Points on a hilly landscape, in no order, each with its height.
A ball rolls from a point to whichever of its 2 nearest points has the largest drop for the distance, and stops where none of them is lower. Distance is the straight distance between rows; heights are no part of it.
Z271: [ 21  11  -2  13  16   2 -23 -16  -4  -1  -5   0  25   2 -21  23  12  -7
  -8 -12 -16   2  -1   3  -6  -7   9  -2 -17  -6 -13   9   1  -7  -8  -6
  -2]  (h 520)
Z626: [  7  -5   5  16   0   9   0   6  12   5  16 -16   7   5   5 -10  22 -10
   7   6   9  10  -2  12  14  11 -15  -1  -4  20  16   2  15   3   4  -7
   4]  (h 225)
Z374: [  7   9   0  12   0   0 -10   3  10   2 -14  -7  13   6  11  17   3   0
   0   2   7  15   5 -30  -5  23 -11   8 -14  25 -22  -8   1 -14 -12   1
  -1]  (h 467)
Z390: [-21   5 -10   3  15  -1  16  -2 -18  10  15 -20 -19 -15   9 -19   0  -4
   9   9   8  -7   8  13   9 -13 -17  -8  -2   2  -5 -12  -8  25  19   5
 -16]  (h 395)
Z221: [ -2  -6  11 -17  22   5 -14   9  12 -10 -36   6  -9   7   8   8  14  -5
   1  -4  15  11  14  -8  12  -2  -6   3   4  -3  -5   6   1 -20 -11   8
   4]  (h 463)
Z796: [  4  -7 -11  -6  -1  13 -11   1   8  -5 -13   7   6  -6 -12  36 -24  11
  -9 -18  -2  -4   3  -4   5  -4  26  20   0   4  -3   1   4  -1 -18   2
  -5]  (h 610)
Z382: [ 13  -9  -8   4  -2   2   2   1  -3   8  21  -5   5  -6 -16   8  -6   3
   6 -20 -13  -7 -10   2  27  24  -9   6   8  22  13 -22   7   2  14 -17
   0]  (h 304)
Z878: [ 12 -22   5   4 -29   8  12  -2  10 -10  17   0  -7  -5 -12  -1 -17  -5
  -8   4   7  -3  -4  17   3   2   7  -4 -14 -18  30   3 -23   3   6   8
  -7]  (h 466)
Z746: [ 12 -21   0  -9 -11  16  11  -8   7   2  12  -1 -10 -16   1 -16  -5 -12
 -13  16   4 -16  -5  -1 -25  -8  -6   4  -5 -15   6  -6  -7  -5  -2  13
  -1]  (h 162)
Z457: [-15 -21 -13  11  -5   2  12  -8  19  -4  -5  16   1  -2   0   4  15  -9
  -2  -9   0  -8  -7  13  -2  24  -1   7  14   7  27  -5  14 -16   5   3
   5]  (h 486)
Z833: [ 18   3  13   2  -6  14   2  14  12   6  -9  -9  -7 -10  -1   0 -16   0
  -3  28  -7 -17 -11  12  19  -6   1   6  20  -9   7  12  37  -9 -20   1
   6]  (h 686)
Z291: [ -7 -17  -6   4 -14  -2   2  -4   3 -10  -7  13   7   6 -13  19 -16 -18
 -12 -10  -1 -10 -18  18   3  -7   2 -10  -7 -10  17  15  -5  -5 -13  12
  -6]  (h 408)
Z580: [-16   1 -13   0   3 -12  14  11  13  -6 -26  11   6   3  -3  12  27   2
  12   8  -8   7 -15   3  10  15   9  19  18  -4   4   0  11  -7   0  -9
  16]  (h 420)
Z398: [-11  -3   4 -15 -11 -17  -6  14 -17 -10 -14   2  -6   7  -4  -6   3   1
  -1   0   0  14   2   6  28 -11   4  -6  14  -9  -3   3  -8 -14  11   9
 -10]  (h 214)
Z341: [ 12  14   4  13   6  -7   3   2  20 -13  -5  13   5  19  11  16  -9  -2
  16   2   1   2 -10  -9 -14  21  20  -3  -1  18  -8  19   1   1 -16 -16
  21]  (h 291)
Z336: [ -2  -2  -1   8  -5  20  -9  -1  21   1 -18 -18  -7   1  25   0  -7   1
   3   7  17   2   8   6  15  -3  -9 -12   3  15   6   8  21  -9 -15   3
   1]  (h 689)
Z547: [ 16  -4  17  15 -13  -6   1   0   0  -3  25 -33 -12  -9   2 -28  15  -7
   1  12   1   9   0   1  11  -1   9 -12  -1   5  -4 -17  -3  -9   9  12
 -15]  (h 352)
Z604: [ 10   7  10   5  10  -7   2   2  15   5  -4 -12 -10 -10  11  11  11  -3
   9   8  -4  -5 -11 -23  -1  24  -1   8 -14  16 -12 -16   5 -10 -15  -4
  -4]  (h 446)
Z172: [-36  -7 -20  11   4  -1   3  -8  -3 -14 -28 -10 -12   8 -21   2  23 -12
  -4   1  -9   1  16  -7  -9   6   9  -3  16   2   2   4  -7 -21  -4  13
   1]  (h 481)
Z750: [  0  11  -1  -2   3  14  11   2   1   1  10  11   6  -2   6   8 -23  15
   4  -4  -4 -11  13 -11 -18   4  11  -2   4  10  -1  14   3  18 -18 -12
  21]  (h 369)
Z577: [-18   8  -8 -16   4 -11   4  -2 -17   9   4   5   1  -6 -24  -6  12   6
 -16  -3 -16 -14  -2   7 -15 -22  -3   2  18 -27  -7 -13   2  12   7  -4
  -3]  (h 398)
Z164: [-10  20   4   5   7  -1   9   7  17 -18  -9  10  -6   3   8   7 -13  -1
  11   0  -3 -10   8 -18 -22   8  25  -8  13   8  -9  15   2   7 -21 -12
  16]  (h 333)
Z369: [-12 -16   4  -8 -11  13   1  12   7 -11   6   4 -10   3  -7   4 -29 -22
 -13  -5  -7 -28  -8  -4  -1  -6   3   4  16   1  -2  12  15  -1 -21  33
   3]  (h 351)
Z451: [  0  -5  -4   9   0  16   7   6  -2   0  19  -1  -1 -11  -5 -10  -6   2
  12 -26  -4  -6  12  31   5   6   8  -4  10  14  38  -1   1  13  21 -14
  12]  (h 355)
Z14: [ 21  -1  -3   6  12  26 -16 -13  -5   6  -3   5  29   5 -15  17   9   6
  -8  -6  -8   5  12  23  -5 -11  -2  -5  -8  -9   7   9  11  -4  -8 -11
  18]  (h 482)
Z582: [ -4   2   6   3   0 -13  -4  -5  -6  -1  10 -10  -9   5  20  -5  -2  -1
   6   8  20   7  -5   0   9  -5  -5 -20 -28  -9 -16   2 -17  17   5  12
 -21]  (h 170)
Z716: [ -2 -20  -2   0 -10 -10 -12   0  -6  -8   5  11   6   5  -1  11  -7 -12
 -14 -19   5   3 -21   5  16  -2 -10  -8 -14 -11  -5 -20 -14  -8   8  20
 -35]  (h 813)
Z315: [ 10   6   4  14   4 -22   8  -8  21  -4  -3  16  12   3   1  12   6  -2
  10 -10  -5   1  -3 -10 -23  31  15  -7   0  13   5  -1   0   0  -3 -22
  26]  (h 239)
Z695: [-31   2   4 -15  14   9  -1   0  19  -7 -19  12 -16 -10  16 -12  15  -1
  -3 -13   4  -3  10  -6   0 -10   2   5  27  -2   8   5  23 -13  -8   8
   2]  (h 397)
Z63: [  4  10  -8 -11  19  -9  12   0 -24  16  16 -11 -12 -10   9 -15  15   3
   0  11   5  -6  -4   8  -9 -13 -27  -7 -12  -5 -19 -26  -1  21  12   3
 -16]  (h 427)
Z66: [  2  13   7 -29   7   5  14  10  -6   3  -4  11 -20 -14  -2  -2  -7   4
   2 -13  13 -11   9   0  10 -10 -22  -1  -8 -19  15   0  -5   9  -9  -4
  11]  (h 501)
Z290: [ -6 -11  -8  16 -23   4  26 -10   5   1  12  -9 -13  -7 -10 -17   4   0
  -5   4   8   0  -1  17  -4   5  -5  -4  -6  -7  39  -3  -8   5  11   4
   2]  (h 490)
Z32: [ 13 -11   8   2 -16  -7 -18   5  -8  -9   6  -8   2  12 -15  15 -18  -7
 -17   0  -2   1 -15   5  19  -4   6   2 -12 -10  -7  -6 -15 -12   7  18
 -28]  (h 803)
Z377: [ -1  -4   3  -5 -10  18  -4   3  -8   9  10  -5  -2 -11   3 -11 -22   5
  -5  14  -2   6   2  18   1  -9  14   6  10   2   2   0  -1   2   7   1
 -11]  (h 294)
Z371: [ 14   7   1 -11  14 -10 -11  -1  17   1  -6  21   2  -1  15  28  -5   4
   7 -14   9   3 -18  -3  26   8   2  10 -14   6 -16 -11  -3  11   6 -10
 -10]  (h 738)
Z281: [ -8 -14   1  -6 -16  -7  18   5  -9  13  22  10  -7 -10   6 -23 -27  13
 -10  14 -14 -15  -6  -3 -14  11   3  10  20   4   6 -12  12  11   3  -5
  -1]  (h 309)
Z24: [ -9 -13   3 -22  -4   5 -16  19   6 -12   6   1 -11   5  -6   1 -22 -13
  -5 -15 -20 -25  -4 -20   1 -10  16  16  25   3  -6   4   3   1 -13  18
   6]  (h 325)
Z392: [-25  -4  -1   4   0 -23   1  12 -10 -15 -21  -4  -9   5   5  -6  23  -1
   8   3   7  11   1  -2  37  -3  -9   2   0  -2   1  -6   3 -15  10  24
 -14]  (h 178)
Z56: [ 14 -18   2  10 -15   6 -15  -6   5   4  21   3  34   4  -3 -13   7  -8
 -15   0   2  24 -10  -6 -20   5 -11   0   8   6  -8 -19  18 -23   4   4
  -4]  (h 868)
Z62: [  7 -18   2  -1  -6  18   2  -9  10  -7  30 -19  -9  -8  10 -24  -2 -16
   0   3   5  -6   2   1 -12  -9  -8 -12  -1   7  15   3  -6   9   6   7
   6]  (h 103)
Z859: [ -5  -9  -9 -17  -5  -3  -2  17  -7 -11   9   1   0  13  -7   5 -30  -4
   6 -17 -17 -17  -3 -26  11   8   6  24  26  31  -9   2  -4  -2  -3   6
   7]  (h 293)
Z394: [  0  -6   6  -7   0  10 -15   2   2  -4 -21  -7  -4   3  14  -3  10  -3
   1  -2  24  15  13 -17  16  -2 -25  -2 -12   3  -5   4  -6 -22  -5   8
  -7]  (h 491)
Z621: [-18   1 -10 -15 -10  -9  15   8  -3   1   6  13  -3  -9   0  -1  -8  17
  -7   6 -18  -8 -10  -7 -11   9   6  19  24  -7   8  -7  15   8  -3 -16
   7]  (h 347)
Z637: [  5   7  10 -12 -12  -9   1   9  -4   2 -11   0  -3   9   4  -2   3  12
   3   7  -6  18   7   0   7   5   8  -1   5  -1  -2  12   3 -12   4  -5
   9]  (h 255)
Z934: [ 30  -9  13 -10  -9 -11 -18  12   4   0   9  -8   0  18  -6  21 -22   4
 -14   9  -1   3 -24  -7  26   3   4  25  -4  10 -14   1  -4 -11   8  12
 -20]  (h 789)
Z57: [-28   4 -10   1  12  -6   2  -7 -17 -11 -27  -6  -9   3 -14 -12  23  -8
  -5  -9  -8   1  27 -12 -22 -12  20  -3   9 -13   0   7 -14  -9  -1   4
   8]  (h 457)
Z444: [ -1   8  -7 -12  17   2   8  -4 -10  24   6   8   8 -10   7   1   5  10
  -1  15  11  -2  -8   8 -10  -7 -24  -3 -20 -14 -14  -8  -1  25  13 -11
  -7]  (h 469)
Z615: [-18  -4 -10   7  15 -12  19  -5   2 -12 -21  19   5   6  -8   2  25  -6
   9 -14  -2   1  -3  12  16  15  -7   5  19   1  24   4  12 -14  11  -8
  12]  (h 455)
Z650: [  7  11   3 -24  10   1  15  -2 -15  30   8  12   3  -1  14  -8   2  13
  -2  25   3  -5 -10  -3 -20  -6 -30   1 -15 -11 -16  -8  17  10  -5 -14
   9]  (h 426)
Z927: [  5   6  11  25  -2  -4 -11   4   9  -8  10 -24  -4   8  14  -4  -4 -10
   0   3   0   0 -11   8  25  -8   2 -17  -7  12 -16   2  10   5  -5  10
 -20]  (h 688)
Z434: [-24  -5 -14 -11 -11 -11  13   5   6  -1 -17  16  -8  -7  -3  -4  16  12
  -8   7 -20  -7 -11  -1   8  11   0  26  26  -3   7  -8  27 -10  -2  -1
   2]  (h 383)
Z772: [ 13 -13   1  10 -18  -4   3  -2  13   1  36 -11   4   5  11 -23 -13 -15
   3  15   2 -13 -13 -10 -20   6  -6 -12  -4   7  13  12   2  13  -4   7
   5]  (h 161)
Z256: [-16  -8 -11   2   1 -18  11  -9  11  -4 -18   3   0  -3   3   5  34  -7
   8   9  21  12  -4  -7  -8   9  -9   0 -19 -13   1  -4 -15  -2   7  12
  -8]  (h 197)
Z509: [ -8  13  -5 -13  -6  -7  10   7 -33  -3   3   1 -16   2 -32   9  -7  -2
  -9 -11  -9 -17   8 -18   4  -1  -8  11  -5 -12  -8  -3 -26   8   0   7
   8]  (h 548)
Z301: [ 15  12  16 -16  -7   0   4   9   3  12  -3   0   1   0  19   0  -2  21
  13  17 -11  10   5  -8  -6  15   8  11  12   8  -4  10  19 -15  -9 -20
  20]  (h 302)
Z346: [  6  -1  -8 -28  14   5 -12   4  -7  -2  -3   9   4  -6 -18  15   2  14
  -4 -16  -9  -2   6   4  18 -21   7  16  14 -24  -3  -2   2  -1  -4 -12
  -8]  (h 322)
Z293: [ 21  -8   6  12  -1  11  -4   7  -3   9  29 -20   9   0  -4   2   5  -8
   3 -15  -9  -3  -5   3  15  16 -25   2   0  22   6 -16  14  -8   4 -12
   3]  (h 273)
Z77: [ -8  26  -5  12  26  11  -2  -1  -8   3 -20  -3  13  -4  -2  -3  11   2
   8  -4   2   5  25  -4 -13 -16 -14 -15   8   6 -12   8   5   6 -14 -12
  15]  (h 277)
Z187: [  1   5   4  -5   4  -5  14  -7   3   3  -9 -10  -8 -13  -4 -11  32  -1
   1  17  18   5  -3  27   2 -24  -5 -10  -2 -34   8  -1   2   8   9   5
  -4]  (h 628)
Z324: [ -3 -10   0  12 -11  -8  14  -9  19   0 -11   9  -9 -13  -5  -2  20  -3
  -5 -10  10   6  -2  22  -1  16   0  -4  -3 -11  31 -10   0 -12  10   1
  -1]  (h 513)
Z107: [  7   1  12  17  -1   9 -19  -4  21  -8 -15 -18   0   8  20   8 -10 -11
  -3  -9  15  11   7   1  21  -5   2 -23 -18  11  -2  10   5  -5 -17  11
 -20]  (h 672)
Z431: [  2   6   3   3  -9 -28  19  -9  11   8   2  13   8   5   3   6   7   9
  -1   3  -1   0 -14   4 -24  19   3  -6   9  -6   2  -8   9   1   5  -6
  20]  (h 166)
Z955: [ -2 -16 -13  -5   3  17   2 -20   1   5  16  -5  -1 -17   6 -18   8 -11
  -9   2   8 -19   3  -6 -40 -12 -17  -1  -6 -12   0 -21  -6   6   4  20
  -4]  (h 216)
Z780: [-10  15  -7  11  37  13   2  -5  -7 -12 -30   5   6  -2  -4  -1  13 -11
  10 -15   5  -5  25  -2  -5 -21   4 -18   8  -4  12  17  -6   6 -10  -4
   8]  (h 323)
Z560: [ -5  16  12 -22  15  -2   5  14  -5  -3  -7  13 -16  -4  12   3 -11   8
   7 -10  11  -9  -7  -1  23  -5 -15  -5  -8  -6  -3   4  -9  20   0  -1
  -4]  (h 478)
Z971: [-15   1  -1 -29  -1   0  19   7 -12   4  -6  13 -28  -3 -13   2 -11  -1
 -11  -2   3 -23  -1 -20  -1   1 -21   9  -7 -15   2  -3 -20  10  -5  11
   5]  (h 527)
Z758: [-19  16 -14  20   7   1   4  -6 -14   5  -5 -20  -2   1  -4 -12   1  -1
   8   5   5   3  15  -3   3 -10  -7 -10 -10   9  -7  -2 -16  18   3   0
  -8]  (h 363)
Z255: [  5  -3   6   8   1  -5  11  -5   4  11  18 -22 -11  -4  16 -13   8  -3
  18  13  -4  -2  -4 -29  -9  28  -5   9 -10  22  -2 -13  -7  -6  -3  -1
   4]  (h 411)
Z150: [ -9  19  -5  15  -2  -6   2  -1 -12  12  -3   5   9   8  13  10 -23  12
  -5   5   8   3  -7  21  17  -2 -10 -19 -16   6  -5   3   6  15   0  -5
  -9]  (h 32)
Z600: [ 14  -9   0   4  -8   3 -17  15   4   3   3  -4   9   6   8   9  -5   3
  -6  17   1  22 -15   7  21   3   3  22  -4  12 -10  -7   9 -10   7   1
 -18]  (h 773)
Z473: [  6 -13   4   1  -8 -13 -27   1  -6   0  14  10  21   9  -2  -7   3  -9
  -4 -18  -8  24  -8   9  11  -6  13  -8   7  14   2  -8  -9 -18  13   4
 -12]  (h 837)
Z126: [ -6 -12  -3   3 -14   6  -3   2  12 -11  -6  12  -7   1 -15  23 -25 -11
 -11 -26 -10 -23 -11  -3   2  11  -5  -2   7   9  10   7   2  -5 -11  17
   3]  (h 380)
Z90: [-12  12   0 -12  13   1  -2   6  -2   4  -5  30   5   7  23   6 -24   7
   8 -13  16  -4   2 -13   9  -1 -18  -4  -5  16 -13   1  -6  17   1  -5
   1]  (h 447)
Z666: [ -3   1   4   7 -13  -7  11  -3   1   3  22   3  -1  11  10  -3 -23  -5
   3   8  -3  -9 -17   7 -16  10   0 -18   2   9   0  10   3  20   1  -2
  10]  (h 219)
Z197: [ -8  -4   2   7  -5 -13   7   9   2   8  25   1  -7  -2   9  -9 -29  -5
  -1  12 -15 -22 -20   9  -8  10   4  -2  13  15  -7 -12  13  21   2   2
 -13]  (h 268)
Z793: [-13   7  -6  17   4   3 -11   5   2  -5  -4   1  15   9   5  12  -2  -4
  10   0   1  15  14 -31 -15  10   6  11   3  30 -23   4  -8 -11 -13  -6
   5]  (h 431)
Z826: [  3 -17   6  13 -11 -14 -13  -3  -5 -11  18   0  15  11   4 -14   0 -18
 -10 -20   2  10 -12   9   5  -6   5 -17 -11   2  10  -5 -16  -4  12  18
 -25]  (h 825)
Z700: [ -5   1 -13  -4  -8   3   1   0 -24   2  -9  -5  -4   4 -25  12   3   3
  -7   3   0   1   6   3  -3  -8  -3   3 -16 -21   1   6 -32   4  -1   5
   0]  (h 568)
Z70: [  1   5  10 -18  -6 -16   2  -3  -9   2   3   0  -7   5   9 -26  20   5
  11   7   9  18  12   0 -17 -14   2 -18   0 -13   2  17 -18   0  16   7
  15]  (h 590)
Z303: [  6 -13   3   2 -15   4   1   0  11 -11  11  10   3  16  -6  19 -23  -5
  -7   4   6   2 -17  15   4  -2   8   7 -16 -10  18  19 -14   5  -4   6
  -3]  (h 437)
Z49: [-10   0 -11  18   3   6   5  -4   8  -2  -3 -21   5   5   7 -13  27  -3
  11  13  14  11  13   8  -3   6 -14  -4   7  15  22   8  22  -6   4  -9
  11]  (h 171)
Z408: [ 16   8   7   9   0 -15  11  -4 -13  -2 -20 -16  -7  -7 -28   5  26   6
  -8  19   1   4  -1  25  12 -19   8  -9 -13 -36  10   8  -6  -2   3  -1
  -5]  (h 607)
Z41: [-29   5 -12  -8  19  10   4   3   2 -16 -23  11  -7  -2   3  -2   7   2
   9 -16   0  -3  14   2  -1 -18  13  -1  23  -7  13  17  10   2 -17  -9
  11]  (h 362)
Z747: [  6  -2  10   4  -2   1   3   0  -9  -1  15  -5  -5  -7 -12 -26   9   2
  -3 -25 -12  -9  16  22  -4  -9  12 -14  22  -5  30  -3   1  10  21 -13
   9]  (h 378)
Z599: [  0   8  -7  -9   2  18  -5   3 -19   0   5  -3   9  -9 -21  -7   6  21
  -3 -22 -19  -8  30 -11 -14  -5   2   0  27   1   5   3   7   0  -8 -16
  23]  (h 422)
Z4: [  1  -1   2  -1  -9  -2  16  -3   9   6  -3 -18 -13 -14  10 -14  19   1
   3  29  12   2  -2   8   4  -9 -12  -4  -3 -14   5  -7  15   1   4   7
   0]  (h 647)
Z213: [ 10  -4   8  -5  -6   1 -31   1   5   3  15   3  26   7  11  -2   9   1
  -5  -7  -7  20  -4  -5  -3  -3   4  -5  13  18 -16 -19  17 -23   8  -3
  -2]  (h 852)
Z817: [  1  13  -2  10  10  -6 -10 -11  -7  -4  11   1   7   8  -1  -1   1  -5
   4 -11   5   1   2 -21 -24  -4   8 -10 -20   2 -15  -2 -38  11   0   5
   0]  (h 335)
Z824: [ 20   1   1  12 -12   6  -4 -10  14  19   9   1  22 -17  -1   7  -5  14
 -20   8 -19  -1 -13   5 -17  15  13   9  14   5  -8 -21  26 -10   0  -9
  -7]  (h 896)
Z575: [-15   4 -17  10  10  -6 -15   2 -14  -7  -3   5  17  16   2   1  -2  -8
   9 -10  -2  11   6 -15 -15  -9   8   5  -8   7 -23   6 -24   4   0  -1
  -5]  (h 382)
Z926: [ 11  15 -15   2  16  -5  -8 -11  -5   6  -3   4  18   0 -15  28   0   1
  -3 -11 -14  -7  -9   0   6   2  -2   6  -7  -6 -17 -15   3   7  -7 -12
   3]  (h 553)
Z897: [ -6   2  -3   8  -1 -12   4  -1   8   5  -6  10   7   1  13  -3  14   3
  10   7  24  12 -12   1   7  -2  -2  -8 -26 -10  -7  -4 -11  19  15   6
 -19]  (h 223)
Z515: [ 14   5  10  12 -19  15  -6 -25   3   7  12   6  10   7   5  11 -26  19
 -12  24   3  10   0  27  -9   2  12   5 -22  -5  -3  12  16   9   7  -4
 -19]  (h 180)
Z448: [  9   1   0   5 -10  17 -10 -11  -3   6   1   0   0 -12  -1   2 -15  19
 -13  10   4  15  12  12 -15 -12  18   2 -13  -9   1   1  -8  -2   4  -6
 -17]  (h 251)
Z277: [  0  -2   8   7  -9   8   5   4  15  -6 -11 -14 -12  -3  11   0  -5  -6
   1  15   2 -10  -5  -2   3   7  -6   0  14   7   7   8  20 -14 -19   6
   7]  (h 703)
Z694: [ 18   1  -6   6   3  23  -9  -4 -10  14   3  -2  20  -7 -21   6   9  13
  -1 -15 -16  -1  32   8 -21  -1   3  -3   8   0   9   1   9   2  -6 -19
  23]  (h 448)
Z296: [  9  -2  10 -18   7  10 -11   8 -10   0  -6   4  -6   8   5  -7  15   0
  13   1  19  20  15 -11   5  -3 -13   7 -18  -3  -6   9 -20  -5   7   1
   9]  (h 519)
Z785: [ 14   1   0  19  -6   1   8  -1   0  -2  16  -7   2  -7 -19  -3   1   3
   9 -34 -19  -3   5  15  16  23   0  -8  10  20  32 -15  -2   2  15 -22
  10]  (h 330)
Z808: [ 10  13  17   0  18  -3 -23   6   0  -2   4 -11  -3   9  11   9  -7  -8
   7  -2   8  -2 -11   8  35 -17   4  -8 -21   1 -29   7   4  12   2   7
 -21]  (h 704)
Z628: [-12   6   2 -21 -10 -17  -9  14 -18 -11  -5   0 -14  12 -14  -4  -6  -1
 -11  -2 -21  -2   0 -15   5 -18  16   1  19 -15 -17   1 -16  -7   2   5
  -2]  (h 250)
Z298: [  9   4  -3   1 -15  -3   7  -4  -8  -3 -14  -4  -5   1 -19   7   7   0
 -12  19   1  10  -1  14  -3 -17  12  -2 -24 -31  10  14 -23  -1   5   3
  -9]  (h 588)
Z357: [ 10   4   1  -7   8  11  -9  -5  13  -3 -18  10  -5  -5  -3  24 -15  -1
  -2 -15  10  -3  14 -17   0   7   8   7 -15   2  -7   0 -15  -8 -17  -4
   0]  (h 631)
Z262: [ 14   5  10 -11  17 -19 -19  -1  -5   1  10  13  -1  13   8  21 -11  -3
   7  -2   2  -1 -16   5  26  -8   8   6 -15  -2 -27  -2   1  18  12   2
 -17]  (h 719)
Z246: [ 21   5   7   1   7  -7  -8  13  13   0 -14   0   0   2   9  24  -6   8
   8   3   5   8 -18   3  37  14  11  23  -1  13 -10  -9   6   3   6 -13
  -9]  (h 755)
Z212: [ -6 -10  11 -22   4  11  -1  11  14  -6 -27  10 -17  -6   0  -6  19 -12
  -6   0   7   2   4   0   0  -4   2   8  20 -18   8   3  18 -20  -7  11
   8]  (h 430)
Z578: [ 10   2  12  -3  -5   7  19  11   8   9  -2 -15 -11  -9  13 -28   2   2
  11  44  -5  -5  -7  18   8 -10  -4   0  16  -4   8   9  27  -4  -5  -5
   7]  (h 667)
Z163: [-10  17 -11  32  16   5  -1  -6 -11  -1 -25  -4  15  -1   5   1   9   2
   7  -1  13  10  17  -1   9  -5 -15 -11 -11   3  -5  10  -9   3  -9 -12
  -6]  (h 324)
Z663: [ 23 -20   1  15 -20   5   7  -3   9   6  26   1  27 -13  -6 -15  -1   1
 -19  10  -5   0 -16   3 -23  18  -6   3  12  -2  -3 -23  18 -17  10  -3
  -6]  (h 882)
Z836: [  6  -3   7   4 -10  13  -6   1   3   5  12 -34 -22 -15   7 -25  -5  -2
   5  17  -4   7   9   6   2 -14  19  -3   0   3   1  -4  -5   3  11  -3
 -15]  (h 327)
Z985: [-13  -3  -1   1   6 -24  13  11  -4  -7  -7  -1  -9   0  -5   6  25  -6
   9   8   6   4  -8 -10  19  11 -11   6 -10  -7  -7  -9  -8 -10  11  12
   2]  (h 133)
Z913: [-10 -14  -8   6  10   9   3  -4   8  -8  13  -5  -3   6  -2 -10   3 -16
  14   2  -2 -11   1 -28  -9  20  -6  18   6  32  -2   8   3 -11 -11  14
  15]  (h 211)
Z121: [-11  15  -4  -3  12  15   7   4   3  -3   1  25  -4 -15  12   3 -24  15
  11  -4  10   3  14 -18  -5   2  -3   9  -5  10  -2   2 -12  24  -5 -11
   5]  (h 409)
Z326: [  2   3 -20  12  14   4 -16 -13   4   7 -19  19  30  -4  -9  38 -10   9
  -8 -18  -1  -1  -3   4   6  -2   9  12  -3   0  -4  -6   4   2 -10  -9
 -14]  (h 584)
Z506: [ -1  -4   0  -9   1  10   2   4 -14  -7   9   2  -4   1 -19 -18  12   0
   4 -22 -15  -6  26   2  -9  -3   7  -2  22  -1  18   8  -8   0  14  -6
  21]  (h 399)
Z853: [ 12  -5  10   6 -11 -18  17   1  -2   7  18 -18 -16  -9   7 -21  14  -1
  10  12   0   5 -11  -9   1  19   0   7 -14   4  -2 -19 -14   0   9   1
  -8]  (h 379)
Z317: [  4 -11   7  -4  -6   6 -14  12  -7  -7  14 -10  -3  18   0   4 -15 -11
   5  -8  -9 -11   3 -32   1   8 -11  11  12  28 -14   1  -3 -17  -9  13
  14]  (h 259)
Z690: [  0  -8  12   1 -14  -7   2  -6   4 -11   0 -10  -7   5  10 -32  15   0
   5   7  13  20   7   6  -7 -11  12 -24   4  -4  14   9  -7  -6  10  10
   2]  (h 608)
Z115: [-18 -16 -14  10  -7  -1  14  -1   9  -2   7   8   0   9   2  -3  -5 -17
   5   7 -14 -20 -11 -13 -23  21   5  15  13  14   4  11   3   0 -11  11
  23]  (h 151)
Z352: [ -1  12  -6 -15  14   1  -5  -3 -11   5   5   8   7 -15 -21   8   7  16
  -4  -7 -20  -7   3  18  -1 -24  18   4   5 -29   0  -6   9  18   7 -26
 -10]  (h 360)
Z173: [-20  16  -4  -2   3 -10  10  -9 -13   5 -16 -14 -11  -6 -21  -9  22   3
 -12  -6 -12 -13  13  -5 -20 -14  13  -7   2 -29  -6  -7 -14   5   1   2
  -2]  (h 432)
Z572: [ 18  10  14 -19   0  11   9  -5   4  26   2  12   0  -5  23   4 -16  20
   2  23  -2  -5  -7   0 -12  10  -9   6  -9  -3  -5   6  22  -1 -12 -15
  18]  (h 361)
Z556: [-20   1 -11   7 -10 -12  24  -7   9  -2 -12  13   0   1  -4   5   1  -4
  -2  -3  -1 -17  -8 -12 -28  18  -4   1   3   3   9   5   0   2  -7   2
  21]  (h 82)
Z331: [ 12  -3  16 -24   3  -5  -8  -3  -3  -5  11  10  -3  15   3 -12  18  -2
  11  24   7  28   4  -9 -16 -10   7   9 -10 -12  -6  20 -19  -6  11  -3
  13]  (h 557)
Z181: [ -4  10  -1   8  17  10  -1   0  -8   5  -6  -7   9   1   3 -12  16   6
  14  -6   9  12  22  -1  -4   3 -18  -6   9  17   4   9   8  -5   2 -14
  25]  (h 228)
Z113: [ -2  11  -2  10  11 -16  -6  -8 -22   7   3   7  11  12  15  -1 -17   3
   0  -9  16   8  -3  12   7  -6 -19 -35 -24   3 -12   8 -12  18  14   1
 -15]  (h 105)
Z822: [  5   0   0  11   9  16 -22  -9  10  -3 -14   6  14   9   9  23 -25   0
   1 -12  13   4  13  -6   3   1   0  -8 -20  12  -7  13  -5  -7 -17   8
  -4]  (h 652)
Z585: [  6  10   0  12 -11  -6  -5 -14 -11  14   0   2  10   8   3  15 -28  17
 -13  16  -8   2  -8  25   4   0   6  -8  -4   1  -7   6  20   7  -2  -8
 -14]  (h 106)
Z241: [  5   4   4 -38  -2  -7 -15  11 -11  -7  -2   3 -14   4 -14   8  -8  21
 -10  -4 -13   5   2 -10  21 -16  14  20  18 -18  -9   4  -4  -6   1  -9
 -12]  (h 287)
Z6: [ -3  -5 -10  -5  15   7   0 -12   4   2  14  -8  -2  -8   7 -13  10  -9
  10  -5  13  -6  11  -8 -37  -7   1   0 -18  -6  -3 -11 -24  13   6   9
   3]  (h 274)

Where does a ball stop that starts at each point below?
Z277 -> Z556
Z822 -> Z49
Z70 -> Z49
Z324 -> Z62
Z66 -> Z556
Z444 -> Z985
Z291 -> Z556
